Points on a hilly landscape, in no order, each with its height.
From any point a ball rolls to the lowest of the 6 points nearest to it. It stops when none of these is lower. Distance is the straight distance between rows; heights are no part of it.
(555): [ 86 138 156  54 155 112  82 164 166 154]  (h 335)
(110): [178 125 153 194 178 135 145 140 149 118]  (h 464)
(177): [ 81 142 129  64 139 124 100 135 140 142]  (h 302)
(410): [165 122 133 189 143 128 154 118 133 120]  (h 462)
(120): [119 129 139 142 134 142 142 119 122 102]  (h 284)
(437): [110 124 174 155 189 144 124 163 130  75]  (h 163)
(542): [105 129 160  93 144 120 112 141 170 136]  (h 353)
(27): [173 113 180 157 136 105 125 155 194 144]  (h 603)
(646): [138 120  70 110  87  74 134  87 100 199]  (h 249)
(426): [107 130 113 109 108 148 129 111 105 114]  (h 520)
(553): [120 133 132 161 145 167 137 144  88  68]  (h 173)
(600): [132 122  87 128  72 132 139  92  85 127]  (h 639)
(206): [146 108  99 132  90  78 144  84 121 179]  (h 231)
(22): [131 126 159  79 120 100  98 160 191 174]  (h 408)
(88): [140 124 103 158  87 140 148 102  88 105]  (h 631)
(447): [105 156  65  73 108 127 116 114  92 170]  (h 570)
(427): [100 142  68  87  78 148 118 115  76 121]  (h 676)
(581): [106 123 187 159 215 145 117 183 114  71]  (h 164)
(74): [145 124 180 177 208 142 124 178 150  93]  (h 125)
(214): [104 129 101 136  85 177 114 152  59  49]  (h 870)
(66): [133 123 120 151 113 136 148 100 113 111]  (h 491)
(604): [ 92 148  89  63 123 133 107 120 104 155]  (h 648)
(619): [154 120 152 162 145 127 142 124 164 126]  (h 107)
(73): [113 135 101 131  87 165 129 124  77  83]  (h 749)
(198): [153 113 139 130 107  86 133 115 172 178]  (h 354)
(629): [133 122 169 134 145 119 128 136 174 129]  (h 268)
(313): [165 124 170 175 180 134 133 154 167 108]  (h 258)
(359): [ 88 137  99  87 101 153 113 122  82  99]  (h 541)
(435): [177 121  98 207 116 139 168 114  84 100]  (h 606)
(333): [156 112 104 175  92 125 164  90  95 124]  (h 573)
(219): [157 131  96 190 104 163 153 124  75  83]  (h 667)
(616): [ 81 138 115  86 118 149 114 121 101 112]  (h 345)
(162): [106 138 146  62 143 105  91 157 181 167]  (h 351)
(5): [124 125 128 101 117 103 127 111 155 170]  (h 140)
(307): [142 121 132 152 120 116 147 107 136 132]  (h 467)
(233): [130 128 157 155 161 142 138 141 135 102]  (h 237)
(290): [101 128 149 121 139 138 130 128 129 101]  (h 123)
(185): [129 119 185 117 142 116 113 163 196 129]  (h 409)
(276): [104 140  90  84 108 128 126 106 110 155]  (h 602)
(329): [131 132 115 166 124 172 138 139  80  64]  (h 392)
(554): [157 127 151 181 178 145 144 143 137  97]  (h 358)
(420): [133 126 101  93 106  88 125 102 140 193]  (h 292)
(303): [103 146 115  64 131 116 100 131 149 170]  (h 385)
(551): [160 133 123 186 151 159 158 129  99  93]  (h 460)
(91): [130 123 149 134 129 125 135 117 157 135]  (h 375)
(285): [ 79 132 135  91 135 142 114 125 110 105]  (h 221)
(465): [147 121 157 100 114  93 113 142 191 176]  (h 434)
(18): [129 123 145 101 121 104 117 125 172 167]  (h 315)
(169): [144 110 108 117 101  71 134 101 147 195]  (h 257)
(523): [152 113 121 107 101  67 116 118 168 212]  (h 289)
(450): [107 134 124  90 127 120 117 116 143 157]  (h 248)
(380): [120 149  54  78  88 124 115 106  78 178]  (h 410)
(578): [101 129 145 148 156 157 130 151  92  62]  (h 199)
(462): [129 134 111 154 103 161 142 119  85  89]  (h 594)
(129): [192 124 158 193 194 130 135 163 166 118]  (h 407)

Two balls start at each pair of points below. Name the first point that both come to, or write -.
(88), (359) -> (290)
(162), (276) -> -
(600), (333) -> -
(185), (542) -> -
(426), (73) -> -
(646), (604) -> (5)
